Each row is a point on a landscape with many valleys, with its height.
A ball rolls from a point to the lowest of its 2 nearest points, and stops where none of them is lower. Distance is the straight distance between rows; heights are no part of it.
tifa (h 35.9): [-35 -35  -4  -1  17  11  46  33   9  52 -27  -8  17 -55  37 -37 -33 -18
  51  28 -13 -15   1   0 -22 -16 -18  12 -12  -5 -16  -5 -10   3]
Mavem (h 46.1): [ -4 -46  51  10  37  26 -14   8   4  82  25  15  15 -41 -26  19 -42  -1
  46  -9 -27  38 -16 -28 -33 -14 -34  14   9  22 -28 -15  -3  11]
nelu (h 14.8): [ 36  12 -19  -2  -1 -35  15 -50 -29   8  24 -11 -22   0 -19  61  -1 -30
  -6  -2  34  -3   2   8   7  13  20  24  -2  -2  21   2   8 -51]
venu (h 16.4): [-47 -43 -20   2 -43 -12   2  45   2  15 -12 -19  20 -46  21 -33 -23   2
  18   8 -14  23 -26  20 -37 -33  -7   7   7 -15   3  22   3   1]
Batos (h 10.1): [ 50  52 -43   3 -23 -16  22 -35 -34  14   1  10 -46  -9 -26  32  15  23
  -8  -1 -11 -46 -40  -9  -2  17  20 -16 -14 -29  41  -9  11 -41]
rav (h 27.2): [ 47  -4 -59   5  41  -2  17 -37 -20  -9 -21 -31 -18  18  18  -1  -5 -20
  52 -12  31 -67  33 -20  28  39 -13  17 -11  -7  15  -6 -20 -36]
sil (h 37.5): [  3 -25 -39  -6 -19 -11  29  20  15 -17 -13  -9  20   4  28 -36 -16  14
  32  15  20 -25  11  16   3   8 -29   9  10 -19  13  13   1   3]
lolo (h 14.5): [-14  61  27 -12   1 -30  10 -10  37 -43   6  -4 -37   4 -24  34  40   8
 -47   5 -35  14 -16  29 -18 -23  37 -28  17 -17  -2   2   2  17]
fesuf (h 39.5): [ 12 -19 -18   1   4  -6  32  -9  -3  -4 -18  -9  18   4  32  -8 -19 -18
  28  22  41  -6  25  26  11  12 -21   8   6 -23   5   6   2  12]
neb (h 16.3): [ 23  28   1  22   4 -28  16 -19   4 -12   0  28 -13  51   5  12   2  57
   0  24 -23 -16  15  15  15  16  -5 -13 -11 -12 -14 -26  12  20]
nomid (h 17.7): [ 33  20 -14  12 -14 -34  -3 -13 -21   4  32   7  -8  14   1  23 -15  21
  22 -32  -3 -30  -1 -20 -11  18 -13  23 -13  31  10   7   7 -34]
fet (h 41.5): [ 22 -21 -11  -3  30 -20  38 -22  -5 -11   1   1   5  -6  11  17 -15  -7
  39  19  35  -9  41  28   3  13 -22  32  15  -2 -19  16   4  -6]
doni (h 20.9): [ 19   5   4  -3 -11  36 -23 -20 -29  16   3  21   7  32   2 -16   1  11
 -29 -16  -4 -18 -11 -39  43  36   9 -31 -28  13  17 -34  -6  -2]
buli (h 47.2): [-41 -34  -4  17   1  29 -50   1 -21  36 -13  -7 -24 -76 -35   0 -10   8
  29 -27 -10  43 -19   6 -35 -11 -11  -4  37  -4 -27  20  26  23]
lorod (h 20.7): [ 10   2   6   9  -9  -8  -7 -15  13 -24 -19  18  -1  46  15 -11  11  41
 -37  33  -1   5  10  12  33  -5   1 -30  -3 -15  -9 -31  17  37]
Labuz (h 36.6): [-25 -15  25  24   7 -24  -7  -2  -6  30  32   0 -10 -42 -19  26 -29   4
  42 -26 -15  11  -1   2 -32 -10 -11  29  10  34 -30  16  -5 -13]
Sigug (h 49.1): [-49 -19 -30  10 -24  28 -18  13 -12  40 -35  -9 -33 -67 -25   5 -10  17
  15 -16 -30  16 -40  -1 -26 -24   2 -13  19 -14 -13  11  17  15]
Pap (h 28.8): [ -4 -25  -3   4 -52 -35  -3   3 -19  12  13 -17  31  -1  21 -12 -41  24
  13   4   0  10   0  13 -13  -8 -21  22 -10  24   2   7   8 -24]
mim (h 23.3): [ -9 -20  11  -1 -31   2 -34  10  -9 -19  10  -6  37  31  20 -29  -5   0
 -36  -1  28  25  20  -7  13   7  -4  -9 -24  19  12   1   9  14]
buduf (h 32.4): [ 61  41 -42 -17  14  31   8 -17 -11 -29  17  -5 -19  21  -3  -6  34 -35
 -24  -9  23 -42   3 -29   9  33 -10  -9   3  -4  46   3  -4 -38]
tunu (h 60.5): [-12  -1  48  26  31  -3  28 -30  21  29   2   2  -3   1   5  28 -17 -34
 -11  32   3  22   7  12  18   9  21  -3 -31   1 -16 -25 -24   5]
sizev (h 21.8): [  0 -24 -18 -25 -14 -14  18 -14 -32  27 -19 -50 -10 -38  11  39 -32 -55
   7 -16  30   4 -25  21  15   5  19  26  -2 -13  19   9 -12 -51]
Nuzit (h 31.7): [-21 -42  49  28  12 -14 -28   5 -32  53  31 -26  19 -24 -17  36 -38  -2
  36 -27   4  28  10  -3  -9 -13 -13  33   2  35 -32   6   3 -23]
vok (h 10.5): [ 35  19  -9 -17  10  26 -19   7 -21  37  25  41  -8  16 -24 -14  19  45
  30 -23 -39 -31 -27 -57  -8  22 -18  -8   1  14  -7 -12  -3   0]
pako (h 19.8): [-41   2  26   9  -9  -8 -22   6   9 -31  -5  -5   9 -25 -13   0  25 -18
 -29   2  14  51  22  41 -22 -20  20  -2  23   0 -14  30   8  32]
lapo (h 10.4): [ 25  35 -21  30 -21 -46   3 -47 -34   3   7  25 -21  33 -21  37  -4  69
  -3  12 -17 -14   1  11  11  17  11 -13 -13  -6  -2 -30  30  -9]
lugop (h 43.2): [-13 -18  37  -7  -7  13 -46   5 -16  21   8   9  -5 -20 -37  24   1   5
  -3  -5  -2  54 -16   6 -10  -7  -5   4  15  15 -25   7  17  22]
bagom (h 53.1): [ 22   5   4 -60 -27 -43  28  -6  21 -34   7 -17   1  10 -12  27  12 -22
 -53  18  21  42 -10  62  13 -32  24 -19  47 -60  28  12  10  -8]
sise (h 47.7): [  9 -33  -9  15 -24  -4 -36 -15 -54  15 -14  -1  21  36  12  -7 -19  42
  -2  -7  12  14  17 -11  38  16 -11 -13  -7  15 -13 -32  24   5]
Zanop (h 22.7): [ 19  -4 -58   2   9  12   6  -2 -18 -21  -1  -3 -11  12   4 -41  29  35
  41 -19  15 -56  19 -21   3  19 -21  11  15   7   5  11  15  -7]
kituf (h 9.5): [-21 -18 -13 -27 -55 -19  11  30  16  14 -15  -6  23 -32  17 -12 -26 -16
 -23  31 -18  45 -46  35 -19 -31   4  -9   3 -34  14  10  -3  -2]
zonaz (h 40.6): [  7 -16  32  14   2 -20 -33  -9 -21  11  12  12 -11  16 -17  42  -7  30
  -1 -16  -7  33  10   3  24   2   5   2  -2  26 -28 -16   8  12]
mabiv (h 20.1): [ 14   2  18 -35 -20 -18  26  19  51 -32   6  12  20  29  19 -12  -8 -29
 -43  34   6  35   6  22  -5 -10  -2 -12 -10 -22  28  -9  -6   3]
zovo (h 20.8): [  7  21  -4 -11 -38   2 -22  10   6 -28  17  25  21  32  -1 -27  27  22
 -50   6  -6  15  -9  -9   3   1   7 -21  -9  11  27 -13  17   4]
zovus (h 26.1): [ -3 -29   8 -14  -4   6 -23  16 -13 -24   4 -23  34   8  24 -26  -5 -23
   4 -16  44   7  39  -1   2  13 -16  10   5  20   7  24  -5   8]
Zeted (h 22.8): [  4  20  33 -18 -23 -33 -12   8  19  -8   8  20  -8  24 -13  21 -11  11
 -54  12 -31  60 -31  10  -1 -31  27 -29  -3  -5 -10 -26  13   1]
tev (h 33.1): [ 30  35 -44  17  26  33  25 -36  10 -18   7  11 -15   4  -3  -7  24 -47
  -9   6   9 -41   9 -23   0  39   2  11 -21  13  27  -3 -17 -29]
bif (h 17.1): [-29  32 -19   3  12  21  25  27  67 -47 -23  10 -14  -5   2 -27  39  10
  -8  19 -10 -35  11  13 -14 -19   6  -9   9 -25   5  15 -13  32]
daro (h 20.6): [ -9  16   0   5 -22  -9  12 -23  18 -10 -18   3 -31  27   6  12  16  21
 -42  17 -26   1 -26  12  37  -8  40 -40 -13 -27  -3 -27   2  14]
Fegut (h 69.2): [-12  -9  -9 -18 -33 -20 -13  38  13 -22  -6  -6   4   0   2 -14   4  27
  -8  -5 -18   8  -9  17  -8 -20  -2  -8   7 -12  -6  19   9  15]
rurel (h 21.7): [ 26 -16   8 -36  27  43  -4  19  -8  30 -24  24  11 -11  -8 -15  -4   9
  28  19 -19  -4 -20 -15  11   9 -31 -10   9 -12 -21   1  -3  22]
lesu (h 14.4): [  1   4  -5   6  33  21  -8 -15  -6  -3  -5  -3   0  19   3   5  19  -5
  15 -19  13 -21  26  -2  38  15   0   8   4   6 -19  -4 -11   4]
bosi (h 6.4): [-16  43   9   8  23  -7  29   6  48 -45  -6  11 -26  -4 -16  14  28  -4
  -9  14 -21 -10   2  19 -24  -6  14  -2  11 -10 -16  16 -14  13]
subof (h 14.1): [ 30  42 -14 -26 -12  36 -21  19 -19  -4  22  46  -9  -1 -20 -21  34  24
   1 -16 -29 -36 -37 -47 -17  17 -18 -20   6  16  23   3   3   5]
Sur (h 20.5): [ 35   5 -35 -13  24  17  -9  -5  -9 -48   8  -6  10  35  13 -36  22  -2
  21 -15  33 -49  42 -23  10  25 -28  10   7  17  10  19   6  -5]
bub (h 30.2): [-44 -24 -11  19 -13  12  25  25  48  -9 -33 -34  29   0  51 -48 -14 -30
 -18  24  20  -7  20  21  15 -16   7  -5 -22 -26  17  -2 -15  24]
fifuv (h 67.7): [  5  15   7  -7 -16 -25  -5  38  12 -40  24  27  10  10 -11 -14  15  40
   5  -4 -23  14   8   5 -34 -13 -18   3   8  15 -12  19  17  15]
Tur (h 24.1): [ 40  -2   8  12 -27 -14   3 -47 -25  34  21  24   8  33  -4  32 -23   2
 -10  21  13  17  -3  -1  24  31  -6  -5 -17  14  18 -40  12 -30]
vabem (h 28.9): [ -7 -28  34  34   4 -22 -14 -25 -41  52  26  -8  20  -1  -6  30 -41   6
  16  -7  16  21   5  -3   6  12 -11  34 -12  36  -3 -12   5 -26]
Zani (h 19.5): [ -4  17  25 -33 -40 -17  -2  16  34 -16   0  13   0  13   0   9   2 -19
 -76  22 -36  36 -46  -1  -9 -32  30 -36 -10 -21   9 -14 -10   2]
givo (h 18.8): [  8  12  24  -7   8  34 -54   6 -16  -6  -3  14  14  44 -14 -18  23  12
 -26 -33  -9   1   5 -34  27   9   6 -22 -16  39  -2 -15   4  21]
lisab (h 28.7): [ 23 -27 -24 -12   2   8  -6 -10 -37  -4   8 -27  35  -1  29 -17 -24 -29
  24 -17  50 -13  34 -11  10  28 -29  28   0  24  19  23  -7 -33]
Bive (h 50.9): [ -5  10  -5  -2   4  -5  10 -12  21 -37 -14 -26 -21  12  20  11  21 -11
  -9  -6  24 -13  12  18  19   4  17  -5  -2 -14  11  10 -13  -5]
ridev (h 63.4): [ 11  20  30   8  31   0   2  12  28  16  21  29   0   3 -14   8 -13   2
   6  10 -41   2 -15 -24 -19   5 -15  -1 -18  13 -19  -9 -15  14]
sume (h 26.5): [  5  -3  15  36 -14 -15  -5 -38 -18  46  37  16  11   2 -17  34 -26  -8
 -14  15   9  24  -5  -9  -2  15   3  15 -30  38   8 -16  -8 -27]
popaz (h 18.5): [ 19  16 -28 -18   8 -29  28 -33 -22  34 -11 -21 -36 -37 -15  56 -10 -50
  17  -3  18 -21 -34   4   5   7  22  23  -9 -17  21   8  -8 -47]
lavu (h 21.0): [-43 -47   2   3 -36  -5 -14  33 -29  43 -14 -23  36 -61  12 -16 -43  -8
   9  14   1  45 -30   5 -30 -23 -13   6   0   6  -7  21   4  -5]
vako (h 15.8): [ -9  28  35  -7   5  22 -36  -1   5 -12  -7  26 -21  31 -25   5  35  31
 -37 -19 -24   9 -19 -28  29  -4  16 -39   3   7 -11 -27   5  23]
dosol (h 42.3): [-23 -19  33   8  21   6  -7  21  23  51  27  10  -6 -47 -30  24 -41  -3
  48 -15 -42  20 -16 -16 -49 -17 -18  27   7  22 -34   6 -11  -7]
Pif (h 25.3): [ -1 -50   8 -39   4  15   8  34   5  22 -21   4  23 -19  19 -21 -26   5
  30  39  -8  18 -16  13   0 -11 -30  -7  10 -22 -23  -2   4  23]
Fule (h 38.0): [ 20  22  34  24  47  -8 -14 -13   3  12  11  32 -17  37 -32  48  11  29
  17  -7 -17   3  35  -4  23   9   5   2   2  19 -36 -27  10  19]
vavo (h 7.6): [ 17  61  22 -14   6 -15   1  -7   8 -43  18   5 -50  24 -30  36  35  19
 -54 -22 -38  -1 -22  -8   5  -7  51 -51   3 -13  11 -17  -2   1]
zuv (h 12.1): [ 23  49   6 -32  -2  16 -14  18  -7 -18  -2  18 -29  20 -16  10  33  42
 -47 -13 -50 -15 -37 -24   3   2  14 -56   8 -10  15 -16   8  12]
vipu (h 28.2): [ 27  29 -12   1 -16 -17  58 -25  37 -24   5   7  -3  31  25   4 -25 -24
 -19  40   2 -12   7  15  -1  16   2   2 -26 -14  26 -16 -14 -16]
dupu (h 24.8): [-40  -8 -35  12   1  15  29  52  61 -33 -39 -24   4   0  33 -50  20  -9
   5  13  11 -25   5  17  -4 -22   2  -1   0 -32  13  16  -6  27]
ledu (h 36.0): [  0 -24  -8  32 -18   8   1 -30  -9 -19 -13 -32  30  17  35 -34 -11 -54
 -32  16  54  19  54  19   6  17   7  -2 -22  -2  45  10  -1  -3]
Ros (h 33.6): [-39 -29  11  46 -10   3  12   6  21 -13 -18 -41  36 -10  49 -46  -9 -46
 -29  33  42  17  52  36  -6 -11   9   7 -26 -13  24  18 -15  31]
Geti (h 56.1): [ 19  24  21 -44  14  38 -16  32  32 -42  -8  27  -1  20 -12 -28  57  -1
 -34  17 -27  -3 -17 -24   3 -12   1 -29  10  -6  11  -6  -1  33]
Tik (h 32.2): [-11 -37  11 -15 -46 -33 -17  36 -16   9  22  -3  47  -3  14  -4 -29   1
  -6   0   9  60  11  26 -26 -17 -21  18   6  16  -5  24   8  -9]
getoz (h 45.3): [-27 -36  29  11   0  29 -47   8 -25  53   5  14   9 -54 -30   3 -17  12
  24  -8 -19  43 -20 -15 -23  -9 -20  -4   8  20 -26  -5  10  18]
Fav (h 23.9): [ 20  13 -10 -31 -18  12  45   1  60 -39   5   7  19   4  24 -14   1 -50
 -30  46  15   4   0  26  -8  -1  -1  -3  -3 -28  45   9  -9  -7]
Lazom (h 19.9): [-32  18 -27  18  50  48  13  12  12  -3 -22   9 -28 -28  -9 -24  40 -12
  17 -17 -14 -46   2  -9 -13   2  16   2   2   6 -10  21 -18  12]
Biza (h 53.5): [ -5  26  14 -23 -11  14 -27  20  14 -59   5  19   6  -4 -38 -16  54   9
 -60   9   8  36 -11  10  -3 -38  11 -23  29 -16  18  12  29  30]
pedur (h 23.2): [-33 -27  23   0   9  59 -73  20 -22   4 -22   1   9 -12 -12 -27  24   2
  -6 -33 -10  26   0 -29   9 -13   4 -18  10  13 -18   1  10  52]
tasu (h 6.1): [ 10   1   4  29  24  34 -41  -9 -20  32  29  25  -2  -3 -42   7  22  15
  32 -26 -15 -17 -11 -43 -11  14  -7   8  10  27 -12  -4  11   0]
Dimo (h 18.7): [ 41  -7  17 -61  33  32  -6  12 -12   1 -10   7  -4  10  -8   8  16  -9
  -3  -4   0 -19  -9 -16  20  13 -13 -16  17 -14  -2  -8 -15  -1]
Roru (h 19.7): [-42 -15  23  42 -11 -20  11  -3   1   7  -1 -12  19 -30  26  -5 -11 -23
   1  21  15  24  22  33 -20  -3   6  20  -9   4 -11  14  -5   1]
deg (h 14.7): [ 17   4 -26   2 -27 -25 -37  -6 -51  -2  34   2  -3  21 -15   3  -9  32
  20 -56  15 -29   2 -21   3  27 -13  14  -1  37  11   6  13 -37]
zepom (h 52.2): [-28  17  -1 -20 -27  21 -52  29   9 -27 -22  12 -10 -24 -42  -8  40  32
 -41  -2 -27  35 -33  10 -11 -37   8 -30  44 -18   4  17  38  30]
Gup (h 27.1): [  8  23  27 -24   5  12 -40  -7 -21 -10  19 -17 -12  -2 -28  33  20 -20
 -35 -57  -2  11 -23 -21  11   6  34 -11   9  22   0   9  -3 -16]
susez (h 27.0): [ 44  11  14  31  48 -27  42 -12  18  23  49  39   5  22  -3  17 -24  15
  66  14  -2 -26  43 -21 -11  16 -34  39 -12  18 -15 -11   0 -10]
Zos (h 56.5): [ -5 -14  33 -24  22  -2  17 -12   8 -21 -21  -6  -5  11  -4  15  14 -20
 -35  23  31  33  18  48  26 -12  12 -18  27 -36 -12   1   7  27]
Malev (h 46.2): [ -5  10 -22 -16 -14 -57  37  12  26 -28 -22 -29 -14   3  18  26 -12  26
  16  -4  -6 -26  -6  35   1 -12   3   5  -1 -38  -9  21  -6  -5]
Gumam (h 21.6): [  7  10  13 -46  51  40  -7   8   0  -9 -16 -23 -28 -16 -16  26  32 -26
   2 -28  -9 -15 -20 -11  23  -2  13  -9  27 -26 -10   6 -13   2]
votem (h 57.3): [  3   5 -10 -19  18  45   1  36  24 -34 -22  12   9  31   2 -47  29  17
  -1   7 -17 -34  -1 -24  17  -5 -12 -25   1  -9   1 -12  -6  37]
Mafe (h 24.7): [-18  -2  30 -24  32  35 -43  11  -3   5   2 -22  -4 -15 -17  17  14 -33
  -1 -52  -9   3 -20 -29  17  -7  20  -7   4  19 -22   8 -19  -3]
teg (h 51.3): [ 17 -11 -12 -47 -24 -37  46  -4  39 -10 -15 -30  -1   1  19  25 -17 -43
 -31  36  30  25 -11  66  10 -27  23  -4  17 -63  33   7  -7 -21]
doto (h 15.5): [-17   2  19 -26 -36 -29  18  15  43 -19  -2  -3   9   5  20   2 -13 -28
 -51  30  -8  39 -37  31 -12 -33  23 -16  -7 -31  16   2 -16   1]
fotu (h 54.7): [  7   4  33 -26  -5  19 -35  23  21 -44  -8  22  19  10 -18 -25  44 -11
 -49  20   2  38   6   9   1 -19   2 -19  10 -12  -1   0   3  47]
rel (h 33.4): [-39 -37  -1  35  10 -14  59  21  -3  41 -22 -28  16 -57  43 -14 -49 -23
  47  31  15  -2  12  23 -23 -17 -19  27 -10  -3 -12   6 -16  -8]
Zod (h 22.5): [ 34  11   4  21  20 -46  29  -6  -3  11  44  12 -11  21  -2  24 -24  29
  51 -13  -7 -36  16 -18 -20  11 -22  29 -18  16 -13  -5  -8 -16]
Miru (h 46.6): [  0 -22   6  10 -29 -21 -11   5  -8  22 -10  12  15  39  18  -8 -33  69
  12   7 -30  -3 -12 -15  22  -6 -16  -9 -14  17 -20 -32  20  14]
zire (h 37.9): [-24  17  -7  16  20 -18  36   2  21  27   1   0 -30 -13  -2  14 -13  14
  48 -32 -37 -46 -13 -22 -19 -12  17  19 -19   0 -29  -4 -24   0]
safi (h 15.4): [  2  41 -11   7 -18 -10  23 -24  -2   2 -17   8 -41  -8 -10  28   8  14
 -22   6 -16 -23 -50  13   1  -9  28 -24   1 -26  11 -18   8 -17]
kefo (h 33.9): [-13 -21 -22   6 -34 -27  42  29  30 -10   9  -5  31   6  51 -46 -47  27
  29  32  -9  -8   6  11 -20 -15 -34  17  -9  -6  -1  -1   5  -1]
Faba (h 26.4): [ 34  12 -75 -10  27   5  10 -20 -17 -25 -21 -41 -17   8   7   0  19 -23
  29 -25  35 -65  14 -22  15  19  -5  20   7 -18  19  17  -8 -43]
peme (h 65.5): [  8  18  25  -5  -9  -9  -6  30  25  -3  48  60  14   4 -15  -4  -1   6
  -2  10 -29  27  -1 -10 -49  -4 -34  17  -5  34 -11   4   0   8]
Dalu (h 39.7): [-26 -19   5   3 -17 -26  30  49  31   6  17   2  15   1  41 -43 -51  33
  40   8 -46 -25 -11 -28 -32 -17 -38  16 -24   8 -25  -4 -14   1]
daled (h 31.4): [ 41   8  14  16  37 -24  21 -15  -5  26  42  55  -2  15 -31  27   3  35
  51  33   5  10  21  15 -16   4 -43  37  19  10 -25  -4  17   9]
suta (h 17.8): [ 14  22 -18 -36 -37  21 -31  27 -16 -34  14  19  18  11 -14 -32  35  14
 -29 -30  -1  -4 -19 -20 -11  14  -6 -15  17  12  37  15  14  -7]
Rilit (h 42.5): [-14  16 -10  14   3 -34  38 -12  18  12 -13 -20 -28   4  17  38 -18  24
  38  -1 -19 -38   0  14   3  -5  16  11 -17 -22 -21 -10  -7  -3]
Zaso (h 58.4): [ -7   0  -8 -13   1  31 -27  28  17 -17 -31  33   5  13  -4 -46  36  58
   2  32 -22 -10 -11 -21   7 -21 -16 -29  17 -17  -5  -7  23  53]
getag (h 31.3): [ 27  34 -45  11  -2  18  49 -36  32 -25   8   3  -5  26  24  -7   6 -46
  -8  24  13 -28  13  -9 -18  32  -2   0 -32   9  42  -4 -10 -26]
gigud (h 10.6): [-18  -1  21  13 -15 -31   6  -2   9  -8  18  15  17 -27 -10  15   3 -21
  -7  20  26  52  16  44 -36  -6   4  24   9  10 -14  22   0   8]
Mubul (h 24.9): [ 10  11 -64   7  11  -3  22  -2 -24 -26 -17 -23 -28   6   5 -15  22  24
  38 -33   8 -79   7 -13  14  21   5  14  23 -13   4  19  -3 -22]
felum (h 29.7): [ -8 -34   2 -36  16   8  49  52  35  37 -33  -2  16 -32  33 -13 -48 -10
  36  48  -8   2 -18   9 -17 -21 -24   9   3 -33 -26   0 -14  12]
kigu (h 35.0): [ 37  13  19   2  47 -29  12 -23 -11  -2   6  26 -22  27 -37  50  11  48
  43   5 -14  -5  26   7   1  -2  -9  14  24  -3 -31 -14  18  12]
vaga (h 59.3): [ -3  -3  42  27  17 -28   8 -39  15   2  11   4  -2  19   6  23  -8 -34
 -33  29  27  38  30  32  27  -2  21   1 -20   5 -12 -24  -3   7]
Lag (h 21.1): [-16  -8  31  -1  22  33 -67  10 -27   3   3   4  10  16 -24 -16  31  19
   6 -43  -1  14  19 -28  21   0  -3 -14   5  34 -22  -5   6  29]
biveg (h 58.0): [ 10   3  37 -11  27 -34  12 -20   6 -36  11 -11  -9  24  -9  32  17 -34
 -40  17  39  36  35  40  25  -5  25   3   2  -6 -12  -6   9   7]
gof (h 38.1): [-10 -24  21  31   4  19 -22 -22 -38  28  11 -44  36   1  31 -20 -21 -59
 -11 -12  46   1  41 -14   7  30  -1  13 -38  39  14   4 -26 -21]
lene (h 5.6): [ 58  45 -28  17  -2 -35  15 -46 -37  -1  12  13 -30  30 -19  48   9  49
   9   7  -3 -46  -6 -10  18  25  -3 -12  -5 -14  24 -31  22 -26]
zedab (h 9.3): [  6  19 -21  20 -18 -27  15 -37  -4 -22  23  -2   3 -12  -1  28  -1 -33
 -20   1  35  11   8  24 -18  24   9  28  -7  10  27  18   0 -37]
lipop (h 31.2): [ 53  32 -16 -44  13   4 -15 -15 -11 -52  22  -6  -9  24  -8  11  42 -22
 -46 -19  26  -7  13 -18  11  21  10  -4  22  -8  43   6   0 -37]
Vezab (h 34.6): [-28 -25  40  37  54  50 -16  -7  -3  43 -25  -1  11  10   2 -14  -1 -21
  10  -3 -13  -6  19 -22  40   7  14 -19 -17   9 -34 -29 -24  27]
Vip (h 10.0): [ 10  15  -3  15  18  43 -25 -23 -21  22   4  21  -7 -16 -26   5  29 -11
   3 -10   5  -4  -2 -20  18  15   3   1  10  23  -1  -5  -4   3]
dalos (h 25.2): [-63 -37  11  16  10  63 -66  27 -15  35 -47  -6   3 -40 -13 -31   6   7
   7 -21 -23  24 -12 -17   2 -22  17 -23   6  -2 -26  -8   8  49]
vomid (h 31.8): [-31  22  -2  57  71  16  20 -12  44  41   2   9 -22  -8 -17   7   3   0
  47 -36 -41 -52  17 -27  -8 -14  29  25 -13  18 -32  -3 -30   4]
sipak (h 29.1): [-26 -32  19  21   9  27 -31  25 -27  46  29  -6  29 -37   6 -39 -11 -12
  31 -20  -8   1  -3 -37 -30   8 -20  22 -13  50 -10   5 -19  -6]
Sabo (h 36.9): [ -4 -14   0  33   7  16  -8 -52 -26   3   4 -24  14  10  31 -11 -10 -66
 -38   0  52  18  34  -4  16  32  19   3 -28  13  36   6  -8 -25]
Lovi (h 48.7): [  5  24 -36 -14   6 -25  39  -2  46 -42 -25 -43 -34  14  19  13  15   7
 -10  -4  -1 -49  -2  31  13 -13  19  -7   3 -47  14  10  -8  -1]
zal (h 25.1): [-31 -46  20   9 -25  16 -13  27 -39  30   2 -15  38 -40  12 -36 -17 -15
  18  -7   9  11 -13 -17 -23   4 -11  19  -8  29   3  23  -2  -5]
gupes (h 50.8): [-49  -6 -32  -6 -46   7 -40  36  -2 -10 -36 -12 -16 -50  -7  -8  10  33
 -13 -17 -29  30 -42   7 -21 -44  18 -25  29 -17  -5  22  37  20]
rofi (h 18.1): [ 28  -4 -14 -17  24  11 -18 -12 -23 -48 -15 -22  -6  42  21   3  20  -1
  -4 -39  38 -18  46 -11  27  28  -2  19  11  12   4  13   7 -10]
Tova (h 32.1): [-39 -17  11  44  33  29 -15 -14   5  42 -39  -3  -9 -16   3  -9  -7  19
  22   9 -17   8   0  -8  22 -10  10 -14  -3  -3 -38 -29  -5  34]
Vider (h 27.6): [-43 -25  -1  26 -25 -27  41   5  13  14 -11 -36  14 -26  43 -18 -49 -15
  24  21  15   2  15  27 -19 -12  -5  34 -23  -7  -3  16 -20 -16]
kife (h 61.9): [-14  14  35   1  23  13  20  -7  39  19 -10   7  -2   4  13   5 -15 -14
  -9  22 -31  -1 -13 -16  12  -3   5 -13 -34   3 -18 -26 -28   7]
zin (h 54.9): [ 13  -7  11 -26 -22 -31   5  -5   7 -38  -8  -3  15  21  -1  11  11   7
 -37  35  34  52  15  69  20 -16  12 -12  36 -46  11  -4  26  21]
guma (h 10.9): [  9 -13  -5   8  -8   6 -37  -1 -48  10  39  22  13   0 -25 -18  11  24
  18 -27  15  -3  12 -31  -8  21 -20  18  16  43   1  13  18 -15]
Vuzo (h 16.5): [  3  10  -9  20 -20 -29  10 -20 -13 -12  50  19  18  -1   4  -7 -14 -18
  -1   1  31   7  25   3 -30  19 -18  45  -7  38  18  25  -2 -36]
samar (h 26.9): [ 19 -31 -46 -22 -41   2 -17   4 -44 -19 -10 -44  22  -2  17 -22 -13 -18
   5 -30  40 -18  -5   2  16  17  -6  11  21  -5  36  23   1 -32]
rakim (h 49.0): [ -5   3 -30 -15 -39 -53  55 -12  23 -14 -20 -35  -9  -4  25  22 -28  -9
  -4  20  14  -3  -5  55   6 -17  14   7   0 -47  11   6  -1 -21]
bal (h 25.0): [ 10 -13 -55 -31 -35 -19  14  -8 -25 -12  -6 -42  -6 -13  13  18 -15 -18
  11 -27  29 -20 -21  19   1  13   4  19   5 -24  31  26  -4 -41]
dinal (h 14.6): [-14  17 -28  20  17  38 -10  -7 -17   6 -17   2 -32 -37 -34  -8  40   0
   7 -18   1 -31  -6  -9   3   6  22  -6  19   0  -2  20   3  -7]
nol (h 22.3): [ 39  -7  12 -14 -21  22  -3 -29 -25  28  -2  26   2  28  -1   3  -9  -7
 -29  13   0  12 -27 -18  48  13   7 -30 -20  -5  22 -44  -1  -2]
gil (h 23.5): [  3   8 -19  23 -52 -19  15   0  -1  -6  33  18  24  10  15 -28 -30  10
   0   4  -6 -11  10 -16 -37  17 -22  20 -29  40  26   2  -1 -23]
galop (h 28.6): [-72 -38  -3  27  40  52 -10  19   1  42 -63 -29 -20 -42   2 -19  -5  -9
  28  -3 -20   9  -3 -11  -5 -21  21 -23   4 -21 -39  -9  -7  40]
niki (h 29.5): [ 47  41   1 -34   6   4 -24 -15 -45 -26  23  -3 -26   5 -35  37  45 -17
 -45 -36  17  -5 -13 -16  17  16  16  -4  29   8  25   3   7 -42]
Feni (h 44.1): [-11 -18  11  15 -12 -19  11  16   3  39   7   8   8   2  31 -21 -54  40
  40  10 -36 -16  -8 -20   2  -2 -31   9 -23  16 -30 -15  -8  -1]
tameb (h 25.6): [-37  19  -1  26  68  41  19  -3  39  21 -30  -6 -35 -31 -25  -1  24 -25
  22 -25 -24 -33   7 -14 -14 -10  33  11  11  10 -28   3 -30  20]

Call two points neighbours if one is among the 2 nearest of the other. Go from one point of each pair to the other, from neighbour to neighbour, staying as low as possible. Name the highest point that can't be avoided.
Dimo / doto: tev
bosi / vavo: lolo
tasu / zedab: lisab

For each start below, name the point where the ball stops.
samar: zedab
dosol: vavo
galop: vavo
fifuv: Malev
Sabo: bosi
buli: tasu
nol: vavo
vomid: tasu
biveg: Malev
tev: doto
buduf: Dimo

For each start below, name every point that the ball comes to, in order.
Geti: fotu, Biza, zepom, gupes, Sigug, buli, getoz, lugop, zonaz, Fule, kigu, daled, susez, Zod, nomid, deg, guma, tasu
Mavem: dosol, Labuz, Nuzit, vabem, sume, Tur, nol, doni, givo, vako, zuv, vavo
Zanop: Sur, rofi, lesu, Vip, tasu
Tova: galop, dalos, pedur, Lag, givo, vako, zuv, vavo
Rilit: zire, vomid, tameb, Lazom, dinal, Vip, tasu
gof: lisab, zovus, mim, zovo, suta, subof, vok, tasu
